Each row is a point on a landscape with many peaks, with its height.
A climber steps from a point to whichever of its 2 nearest points has the largest rise for the distance, and stops where none of them is higher. Distance is the straight distance between rows; heights are no part of it.
fozud: [ 83 142 162 101 230  98  97 121 154 129 118 134 158 151 110 144  53  62
 162 116 135 116 134 192 100 131 136 133 184 123 127  53 116 141 146 114
 152 136 107 124 102 123 146  94 156 165 124 179 152  87 147 157 199 138
 165]  (h 570)
zosu: [115 149 108 190  93 123 142 119  99 127  86 135 112 146  84  76 159 129
 157 133 140 153 131  76 111 204 133 136 116 112  78 140 154  80 135 148
  78 135 132  95 171 173 125 103 143 173 186  82 140 132 104 118 123 123
 187]  (h 511)
rig: [ 93  71  44 132 146 118 130 155 117 164 107 127 196  93  86 127 135 150
  83 169 105 102  64 142 144 167  97 112 113 112  99 161 141 100 143 141
 168 119 155 128  95 115 102 111 142 107 138 121 103 123 126  67  87 127
 106]  (h 621)
sez: [120 156  87 106 122 152 147 150 124  82 161 148 155  96  98 182 151 114
  86 151 104 114 115 164 135 139 128 147 146 175 104 124  86  83 138  97
 152  99 139 134 131 168 122 161 128  96 121 103  89 147 158 132 106 169
  92]  (h 245)
fuban: [132  97  59 153 102 126 159 166 105 175 101 158 146  57 104 156 131 159
  86 177 117 125 120 147 148 130  91 102 177 162  83 151 120 111 144 152
  91 102 147 126 123  91 120 139 130 122 138 150 140 148 141  78  81 136
  95]  (h 549)
poron: [109  91 130 102 176 104 113 112 144  88 119 108 123 115 119 105 133 128
 159 135 129 135  71 148  95 163 143 142  86  95 133 140 138 116 151  93
 196 159 137 136 103 155 110 137 171 183 125 139 172  88 121  94 107  87
 134]  (h 532)
zafop: [ 92  63 137 136 153 114 127 144 154 110 102 109 136 130 120  92 113 159
 147 142 151 124  83 128 101 136 114 135  91 100 129 158 133 116 123 132
 141 165 145 121 112 143 103 122 126 147 136 142 170  84 111 101  99  84
 157]  (h 459)
tova: [101 103 104  84 110 122 169 102 120 137 119 112 204  98 123 172 147 151
 108 150 113 139 123 134 127 136 109 100 172  87 134 146 166 137 126  77
 183  81 115 157 139 110 166 139 131  53  64 136 110  99 124 127 130 189
  56]  (h 411)
Sorok: [111 132 127 128  33 144 159  85 128  63  85 134 115 143 127 177 170 155
 118 106 133 152 148  74 131 133 105 116 130 115 104 142 137 132  97 110
 127 122 141  60 148  99 174 128  96  63  82 133 114 115  89 165 125 180
 102]  (h 18)
zufop: [167  66 123 127 145  94  96 120 110 137  92 130 145 109 118 156 139 125
 114 135 193 161 127 138 136 126 200  57 100 104 137 136 162 131 170 107
 178 114  88 170 120 118 135 104 165 127  82 128 167 128 112  78 136 145
  68]  (h 254)
val: [147 161 105 121 100 120 119 124 147  92 119 146 110 152 115 126 136 135
 133 124 149 148 147 131 120 150 108 138 138 133 104 148 110  83 124 107
 111 133 130 109 136 169 117 154 132 132 156  95 139 129 126 115  98 122
 104]  (h 427)
pugas: [ 76 164 107 129 146 167 162 125 124  87 174 171 158 131 118 178 115  65
  68 137  82 105 139 150 127 110 138 138 162 183 110  98 109  94 123  97
 146 113 140 138 119 164 148 140 127  88 104 107  67 139 179 177 125 196
 112]  (h 256)
tefa: [ 97 115 138  91 135 126 169 130 103 104 115 106 171  96 122 143 180 151
 128 143 120 139 100 134  91 151 118 112 153  98 152 136 145 150 102  86
 168  87 101 162 155 111 193 140 124  81  68 148 123 112 152 165 137 221
 106]  (h 397)
gof: [ 80 139 146 163 173 124 142 187 123 169 110 163 159 124 100 117  50 107
 149 138 111  81 172 160 102 109  68 176 174 120 159 122 147 161 122 173
 104 140 106 106  87 122 101 119 131 152 136 188 136 112 145 142 169 117
 134]  (h 595)
varu: [166  83 125 176 131 112  93 141 113 141 110 128 124 158 132 130 117 131
 103 133 197 149 120 119 140 133 176  53  98 105 119 126 158 121 150 132
 136 113 104 138 148 129 134 119 124 106 114 123 122 157 112 104 116 166
 124]  (h 290)
giz: [165  83 142 197 179 102 132 163 150 135 160 161  77 136 112 136 146  93
 132  95 159 103 125 181 123 151 201  71 101 139 121 140 132 122 213 143
 138 135 122 160 133 157 105 122 140 135 138  79 116 119 130  69 116 105
 176]  (h 617)
tubug: [135 133 116 125 122 105 113 136 142 118 131 160 125 109 125 163 116 123
 145 143 110 114 140 167 136 130 134 136 169 151 125 149 111  95 152 123
 103 114 135 151 136 132 119 166 150 153 148 140 177 125 157 106 101 116
 124]  (h 472)
vovi: [ 84 172 123 143 175 151 144 147 113  99 110 114 124 142  85  73 154  87
 174 111 128 128  73 118  93 209 111 178 104 150 120 133 152  88 146  93
 193 130 130 130 127 203 129  56 145 157 125  79  95 136 105 166 160 122
 197]  (h 629)
nep: [ 67 177 148 140 133 183 150 108 114  90 159 137 152 141 116 191  96  87
  81 134 103  87 175 112 136  65 125 166 161 154 146  98 102 118  95 114
 139 144 134  88  91 135 134 129 108  76 113 152  60 126 146 176 144 149
 106]  (h 265)
tume: [143 134  73 200 150  88 139 148 128 132 155 147 100 154  75  91 164  96
 131  87 117  90 103 130 112 182 138 123 116 137 108 166 137  84 182 139
 114 116 130 120 170 157  98  99 129 123 174  60  73 130 102  75 120 127
 212]  (h 606)
vapos: [ 92 139 155 138 103 199 150 127 118 108 135 107 175 131 125 182 123 127
  86 152 132 114 141 104 157 104 131 154 162 154 115 117 127 101  97 110
 138 114 136  87 118 141 130 138 101  79 118 145  66 152 113 142 109 145
 100]  (h 274)
Zaru: [170 156 134 142  28 161 180  78 177 152 125 174  22 157 176  74 133 159
 116 141 114 133 181  94 149 117 125  94  72 149  80 158  90 175  99 184
  51 153 143  97 135 118 135 135 137 120 153  91 104 110  84 144  96  77
  79]  (h 575)
zame: [115 115 152  75 199 115 110 142 144 121 164 117 148 154 137 114  72 109
 146 101 124 107 117 151 102  89 132 153 121 102 182 109 127 163 112 114
 156 168 127 152  98 124 113 141 114 130 126 148 137  96 151 155 149  90
 160]  (h 468)
samom: [129 120 162  87 182  87 112 121 197 134 146  99 119 149 155 107  82 123
 150 130 119  92 139 168 140 117 131 137  94 116 142 126  91 127 161 145
 129 157 144 143 103 142 101 141 117 151 144 133 180  71 120 101 146   7
 120]  (h 97)
Sodeg: [123 161 172  91 146 123 116 123 155  77 120 105 143 153 115 165  84 129
 146 110 161 118 160 129 130 110 104 163 167 122 128  92  72 105 120 109
 131 147 145  78 117 129 122 122  96 104 106 155 146  92 100 152 170  73
 124]  (h 44)
Rodun: [ 86  51 107 184 153 107 157 144 138 150 107 133 124  95 132  73 108 145
 145 148 138 109  87 135  87 149 112 136 126  89 120 150 161 165 121 175
 127 163 134 138 119 142  93 131 149 136 121 186 168  89 115  73  98 121
 182]  (h 409)
Pudok: [158 175 137 145 133 147 117 156  88 123 150 112  98 116 129 102 210 150
 139 132 105 124 114 142  91 157 160 140 120 145 164 151 131 148 104 144
 118 128 138 152 145 140 146 160 162 127 149 120 112 167 190 164 128 172
 160]  (h 407)
bibuz: [158  99  74 221 145  94 112 157 121 140 128 156  96 127  91 116 145 121
 121 132 155 119 127 125 114 168 160  68  92 129  78 140 134  84 223 144
 125 128 119 142 156 140 112 111 122 125 161  79 106 141 110  56 118 122
 170]  (h 550)
nili: [127  99  57 124 138  72 104 112 124 120 108 132 161 124  94 110 166 165
 133 138 135 132  95 139 121 175 132  98 102  56 125 172 162 108 159 118
 195 121 113 165 128 143 140 123 153 151 135 102 149  94 105  84 119 179
 115]  (h 502)
suv: [153  93 129  77 132  76  84  88 133 107  95 106 135 132 125 167 132 111
 140 100 182 176 122 121 127 108 181  80 119  94 140 111 170 118 157  83
 180 114  89 154 154 124 156 115 124 155  93 126 159 110 111 119 137 165
  83]  (h 251)
Gupa: [124 160 155 131 171 132 132 152  96 113 113 100 118 112 111  57 211 144
 186 103 119 146  68 135  81 178 125 160  98 129 147 147 132 131 115 113
 179 149 108 161 150 151 159 127 134 184 123 155 148 119 124 158 135 180
 204]  (h 448)
kemi: [144  88 183  98 130 155 108 161  91 133 137 105 131 165 128 124 130 136
 116  90 165 120 110  96 125  87 133 140 100  88 179 112 170 162  86 119
 137 130 103 112 139 127 119 132  79 132  99 157 104 150 143 185 150 173
 144]  (h 330)
Vizen: [149 124 147 170  87 114 129 123 135 135 155 167  73 155 172 119 126 127
 139 117 132 123 166 138 135  94 150  91 134 133 166 152 134 161 121 171
  67 129 112 152 171 122 152 179 129 106 130 144 172 108 138 156 128 159
 143]  (h 435)
Vasi: [150 128 173 163  48 133 117  75 139 114 147 171  36 166 163 118 119 121
 125 123 111 108 167 127 131  81 174 108 104 153 163 133 132 196 111 167
  80 147 121 121 163 111 146 163 157 106 111 144 131 163 144 182 150 175
 111]  (h 470)
gogor: [152  92 123  62 107 138 148  84  97 162 120  92 194  99 122 189 159 142
 119 111 137 155 118 100 165 112 133  96 179 110 154 108 157 156 119  93
 177  91 115 173 147  97 150 119 131  60  25 148 103 128  73 112 140 175
  72]  (h 428)
vin: [ 69 179 120 139 147 113 102 121  97 126 107 119 146 135  98 136 110 110
 137 124  66 121 123 110 125 147 130 169 141 122 129 136 150 124  91 151
 133 127 132 108  92 131 152 127 140 170 194 129  99 167 154 186 130 123
 146]  (h 587)
pas: [125 112 122 175  54 138 145 120 103 143 124 150  93 158 163 107 147 170
  95 105 135 139 134  64 124  84  83  93  86  96 122 152 136 155  95 158
  69 146 111  74 143  56 153 127  77  93 128 158 160 129 134 154 117 162
 148]  (h 372)
Bul: [152 146 187 101 157 171 107 169 112 160 179 136 117 121 180 121 141 105
 157 122 116 123 144 172 124 121 161 165 143 146 177  81 139 168 124 127
 112 118 127 173 135 126 105 138 146 164 138 157 124 150 203 163 154 147
 165]  (h 376)
gules: [186 139 113  87  62 183 134  92 159 130 131 126 128 103 156 179 103 153
 133 119 109 134 146 100 190  70 138 117 150 136 152 160  77 145 112 122
 102 120 166 162 113  99 120 113 145 122  93 131 161 121  88 108 110  95
  70]  (h 310)
gasus: [108 172 156 164 120  94 106 112 101 117  89 120  97 157 114  84 161 122
 188 113 115 157 128 102 111 171 140 148 125 105 112 147 148 103 110 158
 102 139 108 112 162 152 156 132 146 210 173 123 179 106 104 170 135 140
 180]  (h 538)
rigo: [118  56 105 152 161 139 121 166 128 144 113 107 161 108  98 134 117 147
  85 159 150 106  88 136 136 134 140  99  67 131 113 162 126 111 167 140
 155 147 145 144  81 125  83 103 129 115 131 107 104 140 135  60  82  74
 108]  (h 689)
vuvi: [123 152 177 111 159 138 137 155 107 170 135 155 142 110 131 154  62 100
 132 129 110  99 186 152 123  77 111 157 195 125 193 104 145 178 109 156
  98 138 110 123  99  99 108 130 141 125 113 184 130 120 164 171 164 123
  99]  (h 565)
teti: [161 154 157  88 187  77  89 114 135  94 136 121  85 161 138  87 134  79
 174  91 152 170 113 151  95 142 153 130 121 112 141  97 135 122 137  98
 153 150 107 131 151 144 144 155 119 176 129 116 158  93 138 162 137 125
 155]  (h 314)
vik: [ 88 172 154  98 120 118 136 114 135  69  70 106 108 151 105 118 157 116
 167 113 157 169 139 109  84 177  79 170 145 128  97 115 130  83  91  79
 131 109 124  44 148 167 157 122 112 131 138 115 151  97 102 182 165 111
 117]  (h 29)
Larid: [197 136 110 171  95  95 107 158 110 159 169 115  96 134 137 115 191 158
 134 160 169 125 126 139 157 141 164  75 126 122 116 145 111 142 135 174
 100  98 134 154 172 140 142 191 161 117 149 102 146 127 111  82 147 179
 133]  (h 337)
lomo: [181 161 123  60  66 169  97  93 136 121 143 113 132  98 149 170 157 160
 110 132 114 160 138 105 164 103 149 134 136 131 146 129  85 145 100  95
 135 107 153 142 119 115 124 137 153 154 134  89 128 156 127 125  91 115
  51]  (h 297)
Dimo: [202 118 115  99  78 149 144 123 179 146 171 130 113 101 164 142 127 167
 129 142 135 124 135 145 172  93 136 114 124 150 143 169  66 135 139 127
  98 113 149 180 136 127 103 154 143 120 127 116 180 116 100  69 101  95
  86]  (h 352)
peze: [157 154 110 154 113 105 144 135 146 136 134 148  74 138  92  98 143 130
 138 118 148 139 165 135 116 169  91 134 113 152  60 144  96  74 166 138
  68 129 132 123 154 187  86 144 106 147 165  79 120 131 115  71  87  79
 140]  (h 387)
mol: [167  74 144  57 150 110 123  88 102 170 129  99 172  90 128 157 115 125
 115 105 156 162  99 111 145  96 169  86 162 115 172  89 166 160 116  86
 165 116 101 195 133  96 114 105 160  98  44 132 131 151 109 107 138 150
  90]  (h 457)
zogak: [ 61 111  66 169 127 142 164 134 135 128 102 144 164 131 110 130  99 156
 122 165 117 145 136  70 118 161  55 131 115 130  63 113 128  61 137 115
 108 124 130  86 115 132 127  70  89 122 173  94 119 147 128  95 113 100
 156]  (h 501)
delu: [136 122 119 197  69 148 151 125 127 157 155 169  63 155 195  95 126 160
 115 134 125 121 176 108 132  97 108  89  96 121 130 158 125 155 133 180
  50 147 120 117 156 105 149 154  91  88 161 138 159 123 130 136 117 125
 146]  (h 398)
Muge: [163 160 135 114  90 132 113 147 132 121 163 142  73 103 134 150 168 128
 112 125  58 106 142 171 153 133 145 161 102 186 132 133  84 124 142 166
  77 118 155 145 139 140 101 174 137 147 175  84 117 160 162 150  90  74
 115]  (h 353)
mimut: [121 168 162 115  50 162 146  50 119  32  94 134  60 117 109 181 158 121
 127 123 114 138 150  93 119 115 114 143 109 141 138 120 116 152  88 124
 138 167 171  50 123 106 149 124 112  61  61 131  76 112  79 201 136 156
 108]  (h 14)
Saz: [182 131  69 158  37 197 137 122 144 182 119 151 129 131 166 136 122 173
  71 153 109 126 131  90 163 110 123  98  99 156  44 138  70 121 121 151
  71 118 147 100 126  91 139 118 114 136 145 119  98 180 113  91  83 118
  88]  (h 596)
gel: [146 141 178 144  37 133 145  66 134 121 132 160  13 161 158  81 150 151
 110 153  94 118 172 123 126 106 146 106  61 147 141 159 134 186 102 181
  64 166 144 101 140 120 142 157 152 117 143 103 123 148 116 176 131 111
  95]  (h 512)
ras: [157 142 188 103 107 121  87 103 121 141 162 108 102 123 187 112 139 115
 155 114 117 148 154 116 155 105 194 136 144 127 170  77 142 180 108 137
 105 107 114 170 169 115 133 157 151 166 128 141 143 171 184 172 141 142
 121]  (h 408)
tez: [154 113 171  93 143 135 140 129  85 194 144 105 146 102 150 136  97 119
 122 117 134 134 140 111 160  78 127 140 181 116 201 112 186 188  90 136
 122 124 111 157 124  94  96 128 134 137  98 154 117 172 156 158 136 140
  95]  (h 528)
Lofa: [108  89  85 174 129 107 134 117 127 143 101 145 138 144 167 103  90 146
 103 105 141 159 130  58 129  89  61 102 116  89 101 116 174 119 109 135
 110 145 100  86 130  42 152  96  68  94 131 162 162 121 126 126 123 158
 163]  (h 351)
mufa: [125 109 165  78 234 137 109 140 139 145 158 153 137 159 140 109  89  72
 163  94 121 131 126 197  87 109 158 147 137 111 160  66 149 183 143 113
 141 168 124 176 100 122 131 112 141 174 126 157 138 100 160 155 167 138
 196]  (h 525)
dur: [ 86 111 136 100 120 165 153 118 139 100 117  90 181 132 125 183 103 137
 110 125 152 133 135  90 159  94 108 130 163 113 119 127 145  99 111  95
 171 133 154 102 117 120 139 113  79  67  87 145  91  92  82 126 127 119
 109]  (h 287)
fos: [146 121 107 184  63 198 136 110 117 171 115 129 135 135 170 132  91 163
  85 146 140 120 150  79 160  90 110 117 134 138  71 117 117 126 128 149
  82 134 129  90 129  84 139 117 102 101 127 166  91 192 119 113  98 135
 116]  (h 562)
Zer: [154 137 149  59 148 123 107 124 146 106 176  98 121 158 152 103 108 129
 145  80 134 137 121 114 130  72 122 139 106 107 203 126 104 170 103 116
 135 163 136 146 125 111 127 161  89 101 123 112 123 108 147 168 121  89
 130]  (h 416)
fovo: [134 122 126  87 169  93 103 108 149  73 120 134 120 154 121 146 104  82
 143  98 178 167 114 151 107 144 167  92 125 111 125  95 154 104 164  66
 186 128 112 140 143 160 149 120 141 151 108 104 130 110 138 146 139 163
 116]  (h 278)
Vatav: [111 158 105 204 154 108 139 137 144 132 159 155 105 155 102  62 164  93
 179  64  89  87 122 143  94 163 120 178 131 148 148 187 139 116 145 137
 119 144 125 136 155 161 112  93 138 143 166  86 107  96  80 112 143 120
 247]  (h 663)
geku: [154  80  30 129 121 114 128 168 116 193 124 144 174  77  98 140 152 171
  82 183 128 106  94 153 156 131 100  95 126 127  86 151 100 124 141 157
 134 106 159 142 110  90 110 146 147  84 131 138 127 135 129  27 111 139
  93]  (h 581)
Rugi: [ 98  86 148 116 120 176 164 133  97 139 127 123 182 143 122 163 124 129
  99  99 160 122 107  87 155  87 105 115 151 103 142 120 178 137 102 114
 163 125 124  96 133  99 127 113  71  40  51 175  85 112 107 151 136 186
 131]  (h 300)
siseg: [130  80 145 154 112 155 121 145  91 138 104 110 152 168 135 125 127 162
  84 126 190 132 103  91 140 112 116  91  94  98 129 124 162 133 112 124
 137 126 108  93 142 112 135 113  77  78  99 150 103 158 106 132 127 170
 136]  (h 313)
fid: [ 78 192 160 112 177 116 112 131 152  72 110 112 136 160 108 118 119 106
 171 126 132 120 140 152  83 158  74 176 163 138 126  85  75  93 113  92
 139 129 115  53 113 147 145 111 121 121 120 141 173  85 119 167 203  88
 136]  (h 35)
mazud: [ 63 140 119 160  66 141 158  64 118 144  78 135 124 133 147 187 113 132
  78 140  89 153 169  79 134 103 100  99 162 117  93 144 173 130  92 148
 122 114 143  49 100  54 182  94 127  90 132 155  98 148 127 132 117 155
  73]  (h 286)
Biva: [ 59 134  89 172  61 140 143  92 119 130  98 151 158 137 128 170 120 118
  86 148  91 138 142 102 142 143 123 111 144 140  63 132 166  91 118 133
 122  93 131  66 132 103 169 122 136  92 152 124  90 171 151 132 112 173
  77]  (h 276)
Duvem: [168  78 114 123 125 142 120 136 148 140 111 122 151  97 129 160  86 135
  94 153 164 128 126 139 156 101 153 106 110 147 103 141 117  96 163 113
 133 128 139 155 103 128  94 108 105 132 102 128 133 153 105  50 101  83
  87]  (h 590)
Mut: [118 189 162 123  99 156 120  78 119  47 118 138  60 141 120 150 115 115
 107 149 109 121 165 130  75 103 108 150  95 152 169 122  98 139  93 122
 106 185 155  71 111 124 130 121 123  72 104 111  90 126 120 185 135 137
 109]  (h 9)
nozu: [139 178 122 136 134 145 116 160 112 114 160 127 100 120 112 118 180 117
 133 115  72  97 118 152 104 154 134 173 118 176 151 154 109 115 129 144
 100 138 151 135 135 153 109 156 140 135 175  95  94 154 176 158 102 104
 163]  (h 383)
lib: [174 159 147  95 161 101 110 122 132 118 185 110  87 148 167  63 171 115
 165  81 113 161 123 144 104 123 153 133 105 113 186 125 133 169 106 127
 128 147 116 168 148 137 148 180  99 142 142  90 116 118 161 160 109 103
 149]  (h 363)
novez: [179  93  83 128 102 105 119 124 169 144 143 155 130 107 138 136 114 143
 126 145 151 132 138 155 143 108 150 106 146 131 108 158 116 106 163 125
 112 125 133 176 140 138 110 157 133 138 129 134 190 115 123  46 110 122
 109]  (h 415)
meba: [ 85 159 112 164 171 101 134 155 157 109 145 140 113 184  99  66 131 101
 186  85 108 102 139 140  86 157  62 181 103 145 157 150 119 119 117 148
 113 162 122 120 110 174 101 105 126 131 161  85 124  87 115 133 153  75
 208]  (h 721)
Tebes: [119  95 131  94 185  97 108 120 131 113 112 118 140  91 113 164  89  92
 136 140 125 120 101 165 129 143 161 133 133 128 118 115 149  99 171  88
 189 129 128 137  86 138 104 118 159 183 131 140 153 122 143  94 119  76
 107]  (h 627)
Lel: [172 125 159 123  77 134 106 121 140 168 160 119  95 117 200 122 141 126
 111 141 122 119 152 122 207 120 177 116 129 158 141 119 138 150 133 172
  86  77 130 181 160 136 106 157 149 161 154 115 154 164 136 130 121 111
 105]  (h 452)
bub: [115 113  79 116 114 122 164  94 133 172  70 120 175 109 139 161  99 129
  98 138 120 168 153  96 157  98  85  93 201 115 115 164 180 127 103 129
 131 121 144  97 101  60 167 103 113 111 108 146 119 127 113  98 104 136
  62]  (h 304)
mava: [146 139 187 100 165 100  95 129 166 111 116  98 104 165 133 120  76 129
 140 113 165 114 146 134 137 108 126 134 110  97 134 109  92 116 139 136
 125 150 137  93 112 127 109 115  87 138 142 139 169  92 102 143 170  35
 120]  (h 61)
Zasin: [156 154 127 134  73 129 108 103 110 108 135 122 106 124 121 129 189 154
 111 146 123 140 128 126 128 147 174 120 129 140 129 135 123 139 103 130
 118 113 126 125 150 136 158 173 178 116 134 110 110 186 169 151 118 188
  92]  (h 386)
sofol: [210 134 106 137  48 111  95 107 116 145 143 105 114 143 133 117 191 170
 119 152 167 136 131 117 172 135 170  87 111 122 117 127  87 172 102 147
 113  84 123 138 162 125 142 176 184 109 120 112 138 166 104 102 140 196
  71]  (h 364)
Viz: [108  90  82 141 148 107 152 116 135 163 101 137 159 122 143 110  66 136
 109 136 136 141 125 107 140  89  87 103 164 101 127 161 170 129 109 140
 121 155 129 123 101  71 130 116 111 102 114 163 152 124 132  94 101 123
 120]  (h 327)
fanin: [186 132 104 156  44 181 157 121 154 197 142 142  91 149 198  84 145 188
  86 160 125 129 152  78 172 116 137  76  78 146  69 145  92 146 127 182
  60 126 144 129 156 123 147 133 114 148 165 102 115 145  99 107  96  96
 110]  (h 655)
Rilon: [ 77 136  66 188 109 133 167 114 119 127  98 155 134 157 101  94 121 137
 151 146 120 178 144  38 117 192  73 147  98 113  77  99 142  79 112 135
  80 138 114  75 148 142 136  62 118 131 194  70 135 143 123 116 139 111
 196]  (h 491)
ravuf: [106 141 175  74 215 140 125 129 111  88 124 111 147 140 149 123 128  81
 161 113 145 183 101 159  90 147 172 123 131 125 126  54 150 133 143  55
 195 120 126 134 129 144 172  99 112 164 104 137 107 123 165 170 158 164
 158]  (h 362)
Vavuf: [101 165 170 131 163 101  91 119  92 137  92  93 131 115 128 115 130 125
 176 124 101 151 109 123 132 159 145 162 136 103 132 122 159 124 113 137
 146 123 110 138 121 130 162 125 146 216 178 156 136 143 130 172 134 128
 162]  (h 564)
Pog: [114 144 155  83  92  98 143 113 135  59  79 119 114 125 113 136 177 143
 139  99 148 153 129  82 100 133  86 141 128 112 129 153 126 122  86  91
 116 124 132  64 152 113 162 139  81 117 106 128 167  84 109 183 126 148
 126]  (h 24)
Rufa: [ 39 131 146 124 228  99 145 132 145 136 113 133 180 110  85 136  53  59
 136 146 105  83 126 185  97 140  96 178 188 146 112  70 117 142 137 139
 180 130 119 107  66 155 105  98 150 163 108 181 124 102 132 131 184  99
 150]  (h 598)
gazol: [163 151 125  88 122 176 155 130 150  98 192 131 156 104 117 183 116 122
 109 141 127 115 118 152 146  91 147 157 142 182 134 122  49 111 127  96
 138 119 135 153 116 140  85 159 134  85  92 118 101 142 132 116  92 142
 103]  (h 227)
rar: [ 82  95  53 146 102 163 155 161 129 169  97 157 175  86 101 162 126 179
  78 172 104 136 131  99 122 135  57 115 127 155  44 132 100  71 137 122
 100 116 151  97 121 102 127  97  91 138 156 105 108 136 135  74  77 105
 114]  (h 521)
mabo: [ 74 179 103 138 140 137 119 134  88 112 103 111 160 124  81 108 145 102
 144 112  75 121  77 102 122 195 134 182 117 137 111 145 157  89 136 116
 165 111 139 123 127 173 142  92 146 172 171  92  76 161 119 167 130 136
 183]  (h 609)
Kapef: [ 91 119 162  57 169 136 155 126 126  77 123 110 174 115 134 136 139 118
 150 118 136 150  97 136  88 131 129 146 153 110 141 103 150 133 114  56
 186 118 129 134 140 130 169 129  98 108  73 157 134  91 144 177 151 158
 140]  (h 382)
Rizo: [148 178 146  98  83 155 104 104 137  94 144 136  94 113 138 169 123 128
 103 146  80 120 157 132 146 103 147 160 117 168 138 130  70 135 110 130
  96 137 158 112 107 122 119 153 146 132 152  95 107 162 150 156  91  89
  71]  (h 323)
gufu: [ 64 170 125 163 173  86  97 161 167 105 132 141 138 172  95  73  98 103
 184  90 102  99 129 146  82 151  66 184 109 116 156 113  99 144 112 163
 142 158  92 114  79 154 122  99 139 146 152 127 163  76  97 142 217  96
 214]  (h 678)
Fafu: [ 46 130 134 151 172  90 108 151 170 116 117 114 169 145  93  96  60 139
 153 124 123  91 127 143  92 136  65 172 123  95 137 113  82 145 106 163
 136 149 109  91  65 124 104  83 120 132 154 165 170  72 102 138 202  74
 163]  (h 648)
vav: [185  99  91 186  83 164 119 116 110 196 111 116 142 110 173 122  88 133
  92 156 179 138 138 100 177  93 143  74 148 148  86 107 136 148 148 152
  79 108 114 140 157  89 135 116 120 109 101 177 102 191 104  98 120 162
 105]  (h 534)
lam: [148 127 197  94 128 170 100 191 103 147 167 123 100 160 166 101 133 130
 156 101 120 109 166 126 114  97 130 175  97 103 194 112 153 175 104 145
 107 126 116 133 140 139 119 150 108 159 135 172 121 128 159 197 178 135
 127]  (h 350)
midu: [ 98 120 148 162 190 133 145 164 123  81 105 135  98 155  82 106 138  99
 153 119 170 124  95 140  94 190 125 129  96 142 114 128 140  73 170  96
 170 137 117 110 118 196 103  80 139 142 123  85 120 135 123 118 137  99
 162]  (h 664)
Zol: [126 103 163 164 200 108 138 153 155  96 140 151  89 172 103 132 101  84
 135  99 156 105 137 169 105 141 146 118  90 148 118 125 116 108 189 118
 148 155 125 131 103 173  87 110 121 146 118  94 132 129 139  91 124  70
 164]  (h 758)
getib: [144 110  74 103 137  92  80 129 112 127 104 142 153  89  90 157 162 123
 129 137 129 130  93 169 140 166 166 120 126 112 112 137 167  94 203 100
 192 100 116 156 125 151 106 120 159 189 158 109 138 114 129  84 119 142
 106]  (h 548)
gotum: [ 25 125 136 136 191 114 157 145 148 119 122 117 197 117  89 130  53 108
 131 144 116  87 148 140  93 108  68 181 181 115 139 105 120 145  97 148
 160 146 119  90  62 127 108  95 120 105 117 183 127  77 121 147 185 105
 128]  (h 620)
kodes: [104 141 102 115 162 100 132 132 111  95 111 106 156  98 103  76 191 159
 168 123 105 134  58 130  94 196 118 143 100  83 135 167 137 124 136 100
 206 131 123 183 136 152 165 126 155 158 123 122 121 115 114 123 119 180
 162]  (h 467)
subi: [192 103 123 160  71 135 116 150 109 202 136 111 120  91 181 123 131 150
  88 171 154 127 134 121 209 118 160  80 137 156 110 124 130 155 142 173
  71  73 132 178 150 117 107 139 144 144 135 143 146 177 113  93 121 136
  94]  (h 496)
Nur: [191 132 111 168  91 112 131 156 134 163 168 131  83 122 133 107 183 157
 129 141 133 117 136 149 156 158 145  96 121 140  97 162 110 107 162 171
  76 113 145 146 167 163 111 174 122 137 188  81 127 123 109  73 108 105
 140]  (h 336)
rel: [143 144 181  57 166 126 123 137 174 143 191  99 127 124 182 124 112 116
 156 132 104  96 144 181 160 106 127 166 101 161 177 107  76 135 162 127
 120 133 142 171 119 134  84 165 117 143 143 118 141 105 163 118 128  25
 122]  (h 148)
Kora: [172 141 148  51 143 138 125 115 162 130 196 116 151 108 157 165  81 107
 134 117 111 115 134 152 160  81 150 158 142 168 157  99  71 125 142  97
 127 129 141 183 109 126  82 150 132 124 102 122 141 135 135 104 113  68
 110]  (h 192)
fadi: [145 107 109 119 111 106 132 160 123 172  97 147 134  65 124 170 101 117
 107 149 100 130 140 164 177 107 120 133 184 177 101 133 129 107 147 160
  77  95 142 148 125 102  99 144 129 174 138 153 163 144 143 100  89  91
  86]  (h 515)
pubiz: [162  99 158  94 166 120 120 130  81 184 164  95 160  98 144 124 146 138
 118 129 144 148  98 126 138 115 159 103 154 106 190  85 157 188  97 119
 143 101  93 198 138  93 114 133 151 122  85 132 108 180 168 134 128 185
 127]  (h 495)
goken: [149 152 150 131 175 145 131 187  80 139 143  91 136  86 132  96 218 159
 157 141 123 121  78 154  92 168 150 151 130 129 161 134 136 150 111 127
 162 117 131 178 137 124 138 133 163 149 131 157 118 143 169 139 146 192
 197]  (h 426)

Call two points neighbours if one is among the 2 nearest of the other. Go from one point of each pair to the other, from neighbour to neighbour, staying as high as possible. Name the lowest point that can't be avoided.
Zol and rigo -> Rilon
rigo and Tebes -> Nur
fanin and Zol -> Viz
meba and Zol -> bibuz

Where does a climber stop that starts at each point below?
lib -> meba
Rilon -> Zol
mimut -> siseg
Nur -> rigo
bub -> fanin
novez -> rigo
Kapef -> meba
kemi -> fanin
